Each scene shows the same named points in several views. A view is turned or mirrored, shifted and resized as a whole, has a little noise and may leave points out.

Scene 1
View 1
Bev: [-11.5   7.7   0.4  28.9  24.4  -5.3 -42.8 -19.3  25.0  -2.1  -7.3  -3.3
  -7.2   7.7 -11.2  -9.4 -28.9  -7.0   7.2  27.4  27.5   1.6  -4.6   2.5
  -1.6]
kome: [ -3.5  10.4 -13.0   6.0  11.3 -15.9 -14.8 -27.4  -9.0  -5.7   4.5  21.7
  -8.4 -26.7 -37.5 -27.3   3.1 -10.3  17.4  10.9  -2.6   6.2   0.2  29.8
  33.5]
mati: [-21.4 -33.8  -2.0  34.7  13.5 -40.4  -6.9   7.1 -11.3  25.5  11.3   6.6
  59.3  -6.4  15.6  46.7  -4.1   9.3  70.0   6.5  19.3   6.8 -22.4  15.4
  -8.1]
Kab: [ -1.3   1.1 -14.0  14.7  30.0  -4.5 -34.1 -12.7  -1.3   4.8 -10.9   1.9
 -10.3   6.1 -38.0 -12.9 -48.2 -23.1  -4.3  29.0  25.1   2.0   0.1  28.7
   5.8]
Nenu: [-16.7  -8.4  -4.7  31.6  21.1 -27.6 -42.0  -5.1   4.7  -4.7   0.0   8.6
  -4.5  20.6  -2.6   9.7 -28.3   6.6   1.0  13.1  18.6   9.3   2.2  29.1
  -5.3]
Pimo: [-12.9 -10.6  -9.8  22.7  16.9 -28.2 -25.0  -7.1  -9.5   3.5   3.9  14.0
   9.7  -0.4 -13.7   6.3 -15.2  -1.0  20.5  10.1  11.2   9.2  -2.6  32.4
   6.6]
mag: [-14.5   8.8   6.9  24.2  13.1 -27.5 -22.8 -18.0  19.0 -17.1   5.4   5.4
 -17.9  -2.4   2.3  -3.4 -10.9  16.2   6.2  14.9  -0.6   0.2  -1.5  14.0
  20.8]
rof: [-10.7  10.9   7.8  23.2  19.4 -20.6 -24.5 -17.0  24.1 -19.8   0.6  -2.9
 -29.0   3.2  -2.9  -6.4 -30.3  11.7  -6.4  24.2   3.6  -4.7  -0.9  12.9
  20.9]
tuf: [-13.3  14.7   3.3  21.0  10.5 -24.3 -24.3 -25.2  17.1 -20.0   6.7  12.4
 -22.3  -9.8  -6.1 -16.0   0.0  13.9   5.6  12.6  -4.6   2.6   1.4  15.9
  27.5]
febu: [-11.3 -15.6  -8.3  22.8  21.0 -30.0 -20.5   0.8  -8.8   3.9   1.3   6.7
   7.2   6.4  -9.5  16.6 -32.7   0.9  14.5  14.6  12.8   4.4  -3.9  34.5
   4.3]
Zelu: [-14.1  13.4   2.0  29.7  18.2  -4.3 -44.9 -28.5  28.5  -3.6  -3.4   2.7
  -3.7  -1.1  -9.7 -17.1  -8.0  -5.1  17.5  23.7  25.6   4.7  -6.2  -5.6
   1.8]
sem: [-12.1  -4.1   7.4  23.4  15.5 -26.4  -2.4 -10.2  12.3   1.8   5.5  -3.2
  12.8 -14.5   4.4  15.5 -16.6   8.9  37.4  20.3   6.2  -6.4 -15.9   5.3
  18.3]
Tural: [-13.2   4.5  -9.7  23.9  12.6 -12.6 -38.7 -25.9   4.4   3.5   2.2  19.0
  11.5 -10.7 -20.1 -16.2  10.0  -8.1  30.5  10.8  19.3  12.7  -3.8  11.7
   4.8]
Kop: [-17.1 -19.9   5.5  24.8  10.6 -50.4   6.0   5.1  -5.1  -2.3  14.1   5.9
  15.6  -7.2  16.3  35.2 -13.5  25.1  35.0   6.4  -8.5  -2.0 -11.1  28.5
  20.3]
Kup: [ -5.4  10.3   3.1  20.6  24.2  -1.9 -24.3 -21.6  24.3   0.8  -7.4  -9.0
  -5.1  -6.9 -16.4 -10.4 -32.5 -11.3  15.1  33.9  22.2  -6.3 -10.1  -2.4
  11.6]
Ruk: [  1.1  11.6  -8.9   5.3  16.6  -4.6  -7.4 -28.8  -1.1   5.7  -1.6   9.8
   4.4 -34.3 -40.0 -25.0  -8.2 -21.3  31.3  23.4   8.5  -2.6  -9.8  12.4
  31.4]
dol: [ -3.2   5.7  -9.3   4.3  15.1 -30.4  -5.9 -14.3 -12.2 -18.2   4.9  16.9
 -28.1 -14.2 -30.0 -15.1 -21.8   2.7  -6.8  11.5 -15.1   1.1   6.5  47.7
  40.4]
Nopuz: [ -5.8  -1.9  -2.1  17.1  20.7 -13.5  -8.6 -13.4   4.9   9.5  -1.1  -1.1
  13.9 -16.5 -16.4   2.8 -23.5  -9.9  34.1  25.3  15.0  -4.6 -14.1   8.9
  14.9]
View 2
mati: [ 10.6  23.0  -6.1 -14.8 -21.8 -12.8 -12.0 -20.9  13.7 -10.7  46.5  -1.8
  20.0 -25.9  -8.6 -22.8  17.7   6.8  12.7  -0.7  13.9   2.8 -36.5  14.4
  13.7]
Bev: [-19.7   4.1 -16.4   4.9  -0.3 -18.5  -2.6 -10.9  -6.7  10.2 -10.2  27.3
 -10.2   3.4 -10.8  -8.4  21.6  28.2  -3.8 -13.7  16.9  -0.4 -27.2  -1.5
 -16.5]
Nopuz: [ -6.1  11.8 -14.8  -4.6   2.6   0.5  -9.0 -18.7   4.9   4.2   6.0  14.1
   0.4  -0.3 -10.0 -17.1   1.0  15.7 -11.3  -8.8  11.6   1.6 -28.4   5.7
  -7.2]
Ruk: [ -5.8   4.9  -5.6  -5.0   9.3  13.5 -14.7 -23.7   3.2   8.4  -9.3  16.4
   0.0  15.3   4.5 -11.9  -6.1  17.2 -31.0  -4.7   0.8   5.7 -26.8   2.0
 -10.2]
mag: [  3.6  11.5 -14.7   8.7  -2.9  -4.0   1.9 -14.2  -0.2  -2.2   6.8  15.2
 -24.9  17.8  -6.7  -3.9  21.4  35.7  -7.1  -3.9  13.0  -2.5 -27.5 -14.5
 -12.2]
rof: [ -3.0   9.5 -22.3  11.4   4.5  -5.4   6.0 -10.1  -6.3   4.9  -1.6  20.1
 -31.0  18.2 -14.4  -6.9  18.0  36.6  -6.3  -8.1  17.4  -5.4 -26.3 -14.3
 -18.3]
Zelu: [-18.4   4.1  -9.8   5.0  -5.4 -17.8  -7.7 -15.4   3.3   1.7 -12.2  28.2
  -7.3   6.1  -3.0  -1.0  24.4  29.5  -8.5 -14.5  11.0   5.5 -25.5  -3.3
 -15.0]
kome: [  4.9   1.8   1.1  -3.0   5.7  14.6  -9.0 -23.7  -7.7  10.3  -5.3  12.3
  -8.2  25.1  13.3  -8.9   4.8  24.9 -28.9   7.2  -0.3   2.5 -28.9  -7.6
  -7.8]
Pimo: [  3.3   6.4  -4.6  -5.0  -5.8  -6.4  -3.2 -16.9 -13.8   9.5  14.0   9.2
  -2.3   3.6   1.3 -16.1  20.7  22.5  -3.0   6.7  11.6  -2.8 -34.4  -1.3
  -1.6]
dol: [ 13.7   5.3 -10.5   2.2  12.7  18.0   3.9 -17.5 -21.1  16.3   4.1   6.7
 -25.9  31.8   1.6 -15.5   4.6  31.1 -21.6  12.7   8.9  -8.0 -30.8 -15.1
 -10.9]
febu: [  2.7   9.1 -13.8  -4.6  -1.2  -7.1   1.2 -13.3 -17.2  13.0  17.9   7.5
  -5.3  -0.6  -9.5 -23.1  16.1  20.7   2.4   4.3  18.2  -7.5 -34.8   0.9
  -3.0]
sem: [  4.0  19.0 -17.9  -0.8  -3.5  -1.4  -5.9 -17.6  14.1  -7.6  19.8  10.4
  -7.8   0.1 -14.1 -12.7   7.4  20.7  -4.6  -9.3  13.2   0.8 -28.6  -0.1
  -5.0]
tuf: [  4.7   8.6  -8.4   8.4  -1.8   0.9  -0.5 -16.8  -0.4  -2.0   0.4  17.1
 -25.5  25.0   0.9   0.1  20.6  37.6 -14.8  -1.3   8.0   0.0 -26.7 -16.9
 -12.8]
Kup: [-18.3   7.5 -20.9   3.3   6.4  -8.0  -5.9 -13.9   2.2   7.8 -10.7  25.4
  -9.9   4.9 -14.2 -10.9   7.3  24.1 -11.9 -17.0  14.9   1.0 -25.1   0.6
 -17.6]
Tural: [ -7.4   2.5   3.5  -3.2  -8.8  -8.9 -12.1 -20.8  -2.0   4.4  -2.8  19.3
   3.1   6.9  10.8  -4.3  22.1  23.5 -13.1  -0.5   3.6   6.5 -29.9  -0.6
  -5.5]
View 3
Kup: [-14.6  -0.8 -16.7  13.9   0.7   6.9  16.7 -15.9 -20.1   1.0   6.6  16.4
  10.1 -12.3  18.6  -0.5  20.9 -12.4 -16.3 -11.4  -3.7  -1.1  -4.2  17.6
   4.9]
Kop: [-12.3 -12.7 -19.8 -17.6  17.2 -11.6  35.0 -32.8   4.7 -15.2 -38.9  15.2
  -3.6  17.5  19.1 -15.2  42.8  22.4  20.8  42.3   5.1   4.5 -20.0 -36.8
  41.0]
sem: [-13.3  -5.6 -25.6  -6.8   4.3  -5.5  26.9 -20.5  -4.1 -15.4 -16.8   7.7
   0.6   4.3  18.3  -6.8  34.1  19.0   9.2  16.0  -1.4  -4.0 -12.9  -5.5
  19.7]
tuf: [  7.3  -3.8 -35.5   5.4  16.1 -14.7  13.3 -19.3 -15.9  21.8  -3.9  13.8
 -12.2  -9.9  29.1   0.6  17.5 -22.4  -2.6  22.3  27.6 -10.5  -2.4   3.2
  42.7]
Kab: [-28.5  -4.8   4.9  16.8  10.1  13.2  16.2 -20.2 -17.2  12.7   3.2  31.8
  18.8 -19.4  16.7  -1.1  14.3 -46.3 -36.5   0.9  -5.4  21.1   8.4 -12.0
   6.3]
Ruk: [-25.3   2.8 -28.7  -2.1  -5.7 -11.0  12.2   9.6  11.6  -1.4   4.8  -3.4
  -1.3 -18.8  18.5  13.1   8.9 -19.2 -22.1  13.2  -0.5  -9.8  32.5  -5.2
  10.4]
dol: [-10.6   2.9 -14.4   0.2  19.1 -12.8  27.5 -11.3   7.2  21.9 -16.5  21.2
  -6.7   5.2  24.7   0.9  10.1 -46.1 -23.6  26.8  30.4   7.6  27.6 -25.1
  57.5]
Bev: [ -9.1  -8.9 -15.0  18.5  10.2   9.2   8.4 -27.8 -34.2  10.0   8.0  24.0
  11.2 -23.7  21.8  -3.4  23.3 -20.9 -12.5  -0.8  -2.9   3.8 -18.8  11.7
   3.5]
febu: [-23.5 -13.5  -2.7   0.4  17.8   3.8  24.0 -33.3  -9.8  -1.5 -20.6  27.8
  11.1  -6.6  17.0 -11.2  31.5 -13.5  -6.2  29.3  -4.4  19.7 -12.3 -34.7
  19.5]
Nenu: [-10.7 -17.9  -5.6  10.3  24.8   5.4  14.7 -44.1 -30.2  13.7 -11.3  34.9
   9.5 -18.1  22.4 -12.5  31.2 -23.1  -5.2  27.7   1.8  18.1 -28.3 -23.1
  19.6]
Tural: [-14.4 -15.4 -33.0   1.4   7.4 -11.0  -3.3 -14.7 -13.2   7.5   5.2   4.6
  -3.1 -41.9  25.0   6.9  18.7 -16.1  -4.5  38.0  -3.4  -7.1  -3.1 -14.6
   1.9]
mati: [-33.2 -27.0 -20.0 -24.5   6.3  -5.7  20.4 -34.2   3.4 -40.2 -33.1   4.3
   7.3 -11.6  13.6 -13.9  53.2  48.6  29.6  55.5 -33.6   5.9 -34.4 -49.9
  -5.6]
mag: [  5.2  -5.6 -28.7   6.7  17.7  -8.5  19.0 -27.4 -20.1  15.5  -9.2  19.7
  -6.9  -2.8  27.0  -5.0  24.7 -14.1   1.5  17.9  21.6  -4.6 -13.0   2.0
  40.0]
Pimo: [-21.2 -15.4 -12.3  -3.1  15.5  -4.0  15.2 -26.8  -7.0   2.2 -14.6  19.9
   4.3 -17.3  20.3  -5.5  27.3 -14.9  -4.9  39.1  -1.9  11.6  -7.6 -35.3
  16.8]
rof: [  4.5  -0.5 -18.1  14.9  16.5   0.5  23.6 -28.8 -25.5  19.7  -4.7  28.0
  -0.2   2.9  25.0  -7.0  22.0 -24.0  -9.0  -0.4  23.3   1.4 -12.1  12.7
  40.7]
Nopuz: [-25.9  -4.3 -18.2  -1.9  -0.4  -0.4  20.3 -12.0  -1.0 -12.7  -7.2   7.9
   7.8  -7.9  15.8  -0.8  25.3   2.4  -8.9  10.8 -10.5   0.5   2.6  -8.2
   5.6]
kome: [-15.4  -2.0 -31.0  -3.0   6.2 -18.6  10.0   2.0   9.0  14.6  -1.3   3.1
  -9.7 -21.0  24.3  11.8   7.7 -35.6 -19.7  33.7  15.3  -6.7  31.2 -19.9
  29.5]
Zelu: [ -4.3  -9.4 -29.4  14.8   6.7   0.3   0.2 -21.6 -32.1  11.6  12.9  13.0
   2.9 -34.3  24.8   2.8  20.6 -13.9  -5.6   7.0  -0.7  -8.7 -16.8  16.0
   1.5]
View 4
Ruk: [ -6.6  -6.3  12.0  -5.1   0.5 -17.4  -4.7 -14.0  -7.1   1.8  21.4  -6.2
   2.1  -2.2  -1.2  -6.4  10.3  21.8  12.2   9.2  16.3   8.5 -11.3 -13.5
  15.0]
tuf: [-19.1   3.5  -0.3 -16.4  -3.6  -6.5  16.9  -7.9 -11.2   3.8   1.3 -14.8
  -2.7  -5.8 -16.6   3.4  20.2  21.8  -8.3  20.1  13.6   2.6  -4.4 -17.9
   5.7]
Nopuz: [ -7.6  10.7  16.6   0.0  -2.7 -11.4   4.3  -9.7   3.0   5.2  12.4   2.3
   6.4  -6.0  -1.6  -9.7   4.9  17.2   2.7   7.4   6.3  10.8   4.9 -15.0
   8.6]
sem: [ -6.3  17.5  15.9  -1.5  -3.5  -6.4  13.8  -9.7   6.0   9.9   3.3  -1.0
   7.6  -7.4  -2.8 -15.9   9.5  22.2  -8.5  12.6   4.4   3.2   5.5 -17.9
   2.0]
Kab: [-19.5   5.7  12.3  -7.9  -7.6 -13.3  -0.7 -10.5  -8.6  -0.7  15.9   3.3
  -4.2  -8.4 -14.0  19.4   0.8   0.3  12.0   2.0  10.4  26.8  12.3 -11.2
  12.9]
Nenu: [-22.7  16.8   6.2  -9.0  -4.8  -3.6  18.5   1.8   1.9   4.2   1.1  -2.6
  -3.6  -2.7  -9.6  17.8   8.0   4.6  -8.2  12.5  -0.3  17.8  22.6 -16.5
   4.4]
dol: [ -3.0  -2.7  11.4 -18.1  -6.7 -12.4   6.1 -24.0 -14.8  13.5   7.3 -19.1
 -14.8  -0.2 -10.7  21.6  17.5  11.8  -3.8  12.1  20.7   8.4  -3.5 -21.1
  -0.3]
Zelu: [-30.8   7.5  -2.4  -7.5  -1.2  -6.5  12.1   5.8  -4.7  -8.0   8.3   1.0
   8.4 -10.4 -15.7  -4.6   9.2  18.4   3.2  14.9   5.7  12.4   3.9 -10.1
  17.9]
Kup: [-21.9  10.9   8.8  -5.6  -7.3  -9.4   5.4  -8.6  -7.1  -2.8  10.8   6.2
   8.2 -16.4 -18.3  -6.6   3.9  14.6   6.5   6.9  10.0  15.2   3.2 -11.3
  13.5]
Tural: [-20.1  -0.1   0.6  -5.4   6.7 -10.4   8.6   7.2   1.8  -2.9  13.7  -7.4
   2.5   5.2   2.3   0.7  13.0  20.5   3.7  17.6   4.5   9.0   3.0 -12.8
  16.9]
Kop: [  3.4  22.1  21.1  -2.7  -2.4  -4.0  21.8 -11.6  12.9  21.8  -3.9  -9.1
  -0.8   1.9   5.8  -5.7  14.1  19.1 -22.0  16.6   0.4  -0.9  14.6 -24.7
  -9.6]
rof: [-21.9  12.9   5.0 -15.7 -11.6  -4.1  16.7 -12.6 -13.2   4.0  -1.9  -5.5
  -0.7 -16.0 -26.7   6.2  12.5  13.2  -7.5  13.1  12.6  10.3   4.0 -16.5
   3.0]
Pimo: [-10.1   9.0  12.0  -4.9   0.1  -8.9  11.1  -2.6   5.5   8.3   8.4  -6.2
  -3.7   4.7   3.2  10.3   9.7  10.9  -3.7  12.6   2.3  12.3  14.5 -17.7
   5.3]
Bev: [-29.4  13.1   3.0  -8.7  -6.5  -6.1  11.4  -0.5  -6.3  -4.8   6.3   3.4
   4.9 -14.1 -20.4   3.6   5.2   9.9   2.3   9.7   5.8  17.9  10.4 -11.4
  13.4]
mati: [  1.7  26.0  23.0  12.2   6.7  -5.3  17.7   7.0  32.5  15.6   6.0   3.7
  10.1  10.7  25.9 -18.5   5.0  20.1 -13.4  13.9 -14.2   3.9  25.0 -19.9
   0.0]
mag: [-18.6  11.0   3.5 -13.7  -5.9  -4.4  19.0  -8.1  -7.1   5.6  -2.1  -9.7
  -0.3  -8.7 -17.1   2.5  16.4  18.6 -10.9  17.9  10.1   4.6   2.5 -18.0
   2.9]
febu: [ -8.7  15.8  16.2  -4.0  -4.0  -8.1  11.9  -6.8   5.7  11.0   5.9  -2.5
  -4.0   0.5  -0.4  12.5   6.4   6.3  -6.1   8.9   1.3  16.0  19.8 -18.0
   1.1]
View 5
Nenu: [ -7.0   0.0 -36.4 -13.3  -3.5 -11.0 -15.2  -7.1   6.8  -0.6   4.9  13.0
   0.5  -1.0  17.4  -2.6  -3.3 -26.5   3.6  -9.4 -19.9   7.8  13.5   5.8
 -32.9]
Ruk: [ 15.2  -3.7   4.1 -17.9  16.6   9.0  -6.0   3.3  16.5 -26.5  -1.2   5.0
  -4.6 -14.6   0.2  -5.8  12.2   1.8  -6.7   4.1  -3.0   6.7  -7.1   9.3
 -29.5]
Kop: [-26.8  -7.6 -14.5 -10.9  12.9 -12.9 -31.0  -8.9  -8.5   0.3  11.2 -12.2
  15.7   3.7  10.5 -33.2  11.6  -8.5   8.2  -4.2 -12.2  -0.1  11.1  12.6
 -42.4]
Zelu: [ 17.7  17.3 -10.7 -19.7  -9.3   1.6 -13.1  -2.3   8.1 -14.5   6.0  19.8
  -4.9  -0.7  17.9   0.1   4.3 -24.3  -7.5  10.9 -13.2   9.6   3.8   1.3
 -30.7]
Bev: [ 16.8   8.1 -17.7 -19.5  -6.3  -6.3 -14.3  -1.5  10.0  -5.9   5.1  18.2
  -7.4  -4.3  18.8   6.0   1.7 -25.0  -1.3   7.1 -18.7  16.6   8.0   3.8
 -29.8]
dol: [ -5.4 -21.5 -28.4 -15.6  11.3  -3.4  -9.4   7.9   5.2 -24.3 -11.3  -1.1
   3.6 -16.6 -20.6  -3.2   0.6  -5.0   6.8  -2.7   0.9   2.0  10.8  -0.9
 -26.6]
kome: [  2.8  -5.1 -12.0 -15.8  11.6  10.0  -2.5   3.1  12.2 -32.6  -7.1   5.9
   0.9 -13.1  -9.8  -6.8   6.4  -2.0  -6.7  -3.3   2.4  -3.6  -2.0   2.9
 -28.0]
Tural: [  3.3  14.0 -12.1 -15.2   1.9   9.6  -5.3  -7.9  13.1 -22.1   4.0  16.2
  -0.3  -1.4  14.7  -9.2   6.4 -14.5 -12.1  -5.1  -8.9  -2.7  -3.1   6.9
 -32.5]
Pimo: [-10.4  -2.5 -23.0 -12.0   9.6  -3.6 -11.7  -8.3  10.2  -8.5   4.6   6.1
   2.3  -4.3  13.1 -11.3   4.2 -12.9  -1.2 -13.6 -14.5   2.8   4.0  11.7
 -35.0]
Kab: [ 15.6 -11.8 -26.0 -16.2   8.7  -7.6  -3.4   1.3  22.6  -7.1  -2.0  15.3
 -13.4 -17.3  10.6  15.2  -1.6 -14.7   2.1  -7.1 -19.4  20.0   4.7   9.5
 -26.6]
tuf: [  1.8   3.0 -19.3 -19.0  -6.6  -0.1 -16.7   3.9  -3.8 -23.6  -2.5   7.1
   5.9  -2.7  -7.2  -8.5   3.1 -18.3  -0.1  11.9  -0.3   0.0  10.9  -6.7
 -29.6]
mag: [ -0.6   1.8 -20.6 -18.1  -6.1  -6.7 -22.1   1.9  -5.7 -14.2   1.4   5.4
   5.7  -0.6   0.0  -9.7   3.8 -20.8   3.3  11.8  -6.3   4.2  13.5  -3.7
 -31.5]
Nopuz: [  6.9  -2.1   0.1 -16.1  13.5  -3.2 -17.0  -2.7  10.7  -7.2   8.2   2.4
  -2.6  -7.2  15.8 -10.7  11.8  -6.3  -0.9   1.9 -14.5  12.8  -0.3  14.5
 -34.8]
rof: [  8.6  -4.0 -23.6 -20.4  -7.1 -12.2 -21.9   6.4  -3.4  -9.7  -0.4   7.1
   0.9  -5.5  -1.6   0.6   0.7 -23.1   8.0  16.2  -9.4  13.3  17.2  -5.1
 -28.8]
febu: [-10.9  -9.2 -26.2 -11.6  10.9 -11.2 -15.9  -7.3   9.6   0.7   5.5   3.5
   1.7  -5.6  15.3  -8.6   3.0 -14.1   5.1 -13.3 -19.0   9.1   8.2  13.3
 -35.4]
mati: [-26.8   9.4  -0.7  -6.8  18.9  -5.6 -26.9 -23.8   5.1   8.9  24.3  -5.3
  11.0  10.5  41.5 -39.9  17.2  -7.5  -3.5 -18.1 -25.2  -0.5  -2.4  28.9
 -49.1]
View 6
Nopuz: [  6.4   2.6   8.3  -3.2  -2.0  -5.8  -5.4   0.1 -14.5  16.2  -3.4   0.4
   4.2  -6.9   6.3  -5.0   5.1   6.6 -10.9   8.7   1.6   5.3   5.0   5.4
  -3.2]
febu: [ 21.4  -2.2   7.8  -2.5  -5.2  -4.9  -2.6 -12.0 -12.8  20.6  -2.1   8.3
   5.3   3.2   7.2 -12.0   5.9  -0.9 -16.9  10.8  14.6   1.9  19.1   1.7
   2.5]
tuf: [  6.6  18.2  10.2   8.0   6.8  -3.9   0.6   1.1   1.5  14.0  -4.9  10.1
  16.0  -9.6  -5.5 -10.9   8.6  12.8 -31.4   0.0   5.3  -2.4  18.4  -6.0
   9.3]
kome: [ 18.2  15.3  19.8   0.6  14.0  -9.9   3.5  10.6  -4.7  11.9  -8.4   8.8
  16.6  -7.8   5.4  -9.1  18.1  11.6 -26.3   6.9  -2.5  -2.9  10.6  -4.7
 -12.7]
sem: [  1.2   4.8   8.2   1.4  -6.0  -3.2  -5.4  -6.0 -12.9  22.3   0.6   1.8
   4.6  -3.1  -2.5  -3.4  -5.2  15.1 -15.6   9.0   5.8   3.0  10.0   7.8
   1.9]
Nenu: [ 19.6  -1.9  -0.2  -2.5  -1.0  -3.7  -2.8 -12.7  -6.8  17.9  -3.6   7.6
   5.8  -2.6   5.8 -15.5   9.3  -3.1 -20.8   0.9  21.3   0.5  25.5  -3.3
  15.0]
Pimo: [ 20.6  -1.1   8.9  -4.6   2.5  -7.2  -0.9  -7.2 -11.7  21.0  -3.5   5.8
   6.2  -0.5   7.5 -10.6   8.6   6.4 -19.4   6.9  13.6  -1.3  19.7   1.3
  -1.7]
Bev: [  5.1   2.7  -4.7  -2.7   2.0  -2.7  -5.8  -1.2  -5.9   8.1  -7.1   1.3
   4.5 -16.0   6.3 -11.8  12.0  -5.1 -15.5  -4.9  10.0   5.5  12.8  -4.4
  16.8]
Ruk: [  8.9  12.2  16.2  -2.2   9.2  -9.2  -1.1  13.1 -10.2   9.0  -8.1   2.4
  10.7 -12.1   7.8  -4.8  14.8   8.6 -16.3   7.5  -8.0   2.5   0.2  -0.5
 -14.0]
Zelu: [  0.5   5.7  -4.0  -3.9   8.9  -4.6  -4.4   3.5  -4.4   9.3  -7.1  -2.5
   5.3 -20.6   3.7  -8.6  11.7   5.8 -18.0  -9.1   8.9   1.5  13.1  -3.2
  13.7]
Kop: [ 12.4   3.0  14.9   4.1 -10.6  -3.6  -2.4 -17.5 -13.7  33.0   4.1   8.5
   6.8  11.0  -5.9  -5.7 -11.2  20.4 -21.1  16.5  14.2  -1.6  21.1  10.0
  -1.0]
Kup: [  0.3   6.8   0.2  -0.2  -1.3  -2.1  -7.4   2.8  -7.7   6.6  -6.5   1.2
   5.7 -15.6   5.2  -8.6  10.2  -3.5 -12.8   0.6   0.8   8.2   4.3  -1.5
  10.3]
Kab: [ 20.9   1.7   4.3  -3.6   0.0  -4.6  -4.3   0.7  -8.7   4.0 -10.0   8.2
   7.9  -8.8  15.7 -16.1  21.7 -18.9 -13.8   5.1   5.5   7.8   9.3  -7.3
   5.2]
Tural: [ 12.3   2.6   5.1  -8.6  15.8 -10.3   0.4   4.4  -8.0  16.0  -7.0  -2.1
   6.2 -14.1   7.1  -7.1  13.9  15.2 -20.3  -4.3  10.7  -3.9  16.4  -0.6
  -2.9]
dol: [ 24.0  19.5  23.2  10.5   1.9  -5.0   2.9   0.9  -1.4  12.1  -6.5  20.3
  21.1   3.0   1.0 -15.1  15.1   0.1 -31.4  14.3  -0.9  -0.1  15.7  -8.5
  -4.4]
rof: [  4.9  15.4   4.5  10.1  -3.9   0.5  -4.1  -4.0   0.4  10.0  -5.0  11.8
  13.5  -8.0  -3.7 -13.6   7.4  -2.4 -25.7   2.2   5.8   4.7  15.9  -7.1
  19.1]
mati: [ 11.6 -16.8   5.2 -13.7  -5.6  -9.2  -5.0 -17.9 -26.3  39.4   5.2  -6.8
  -7.5   5.9   4.1   1.0 -13.0  27.3  -6.5  11.7  22.1  -2.8  18.6  20.6
  -9.2]

In a view up to two points have been moved. Name them for each view, in the order of its rows, or write -.
view 1 | -
view 2 | Pimo
view 3 | -
view 4 | Bev
view 5 | -
view 6 | -
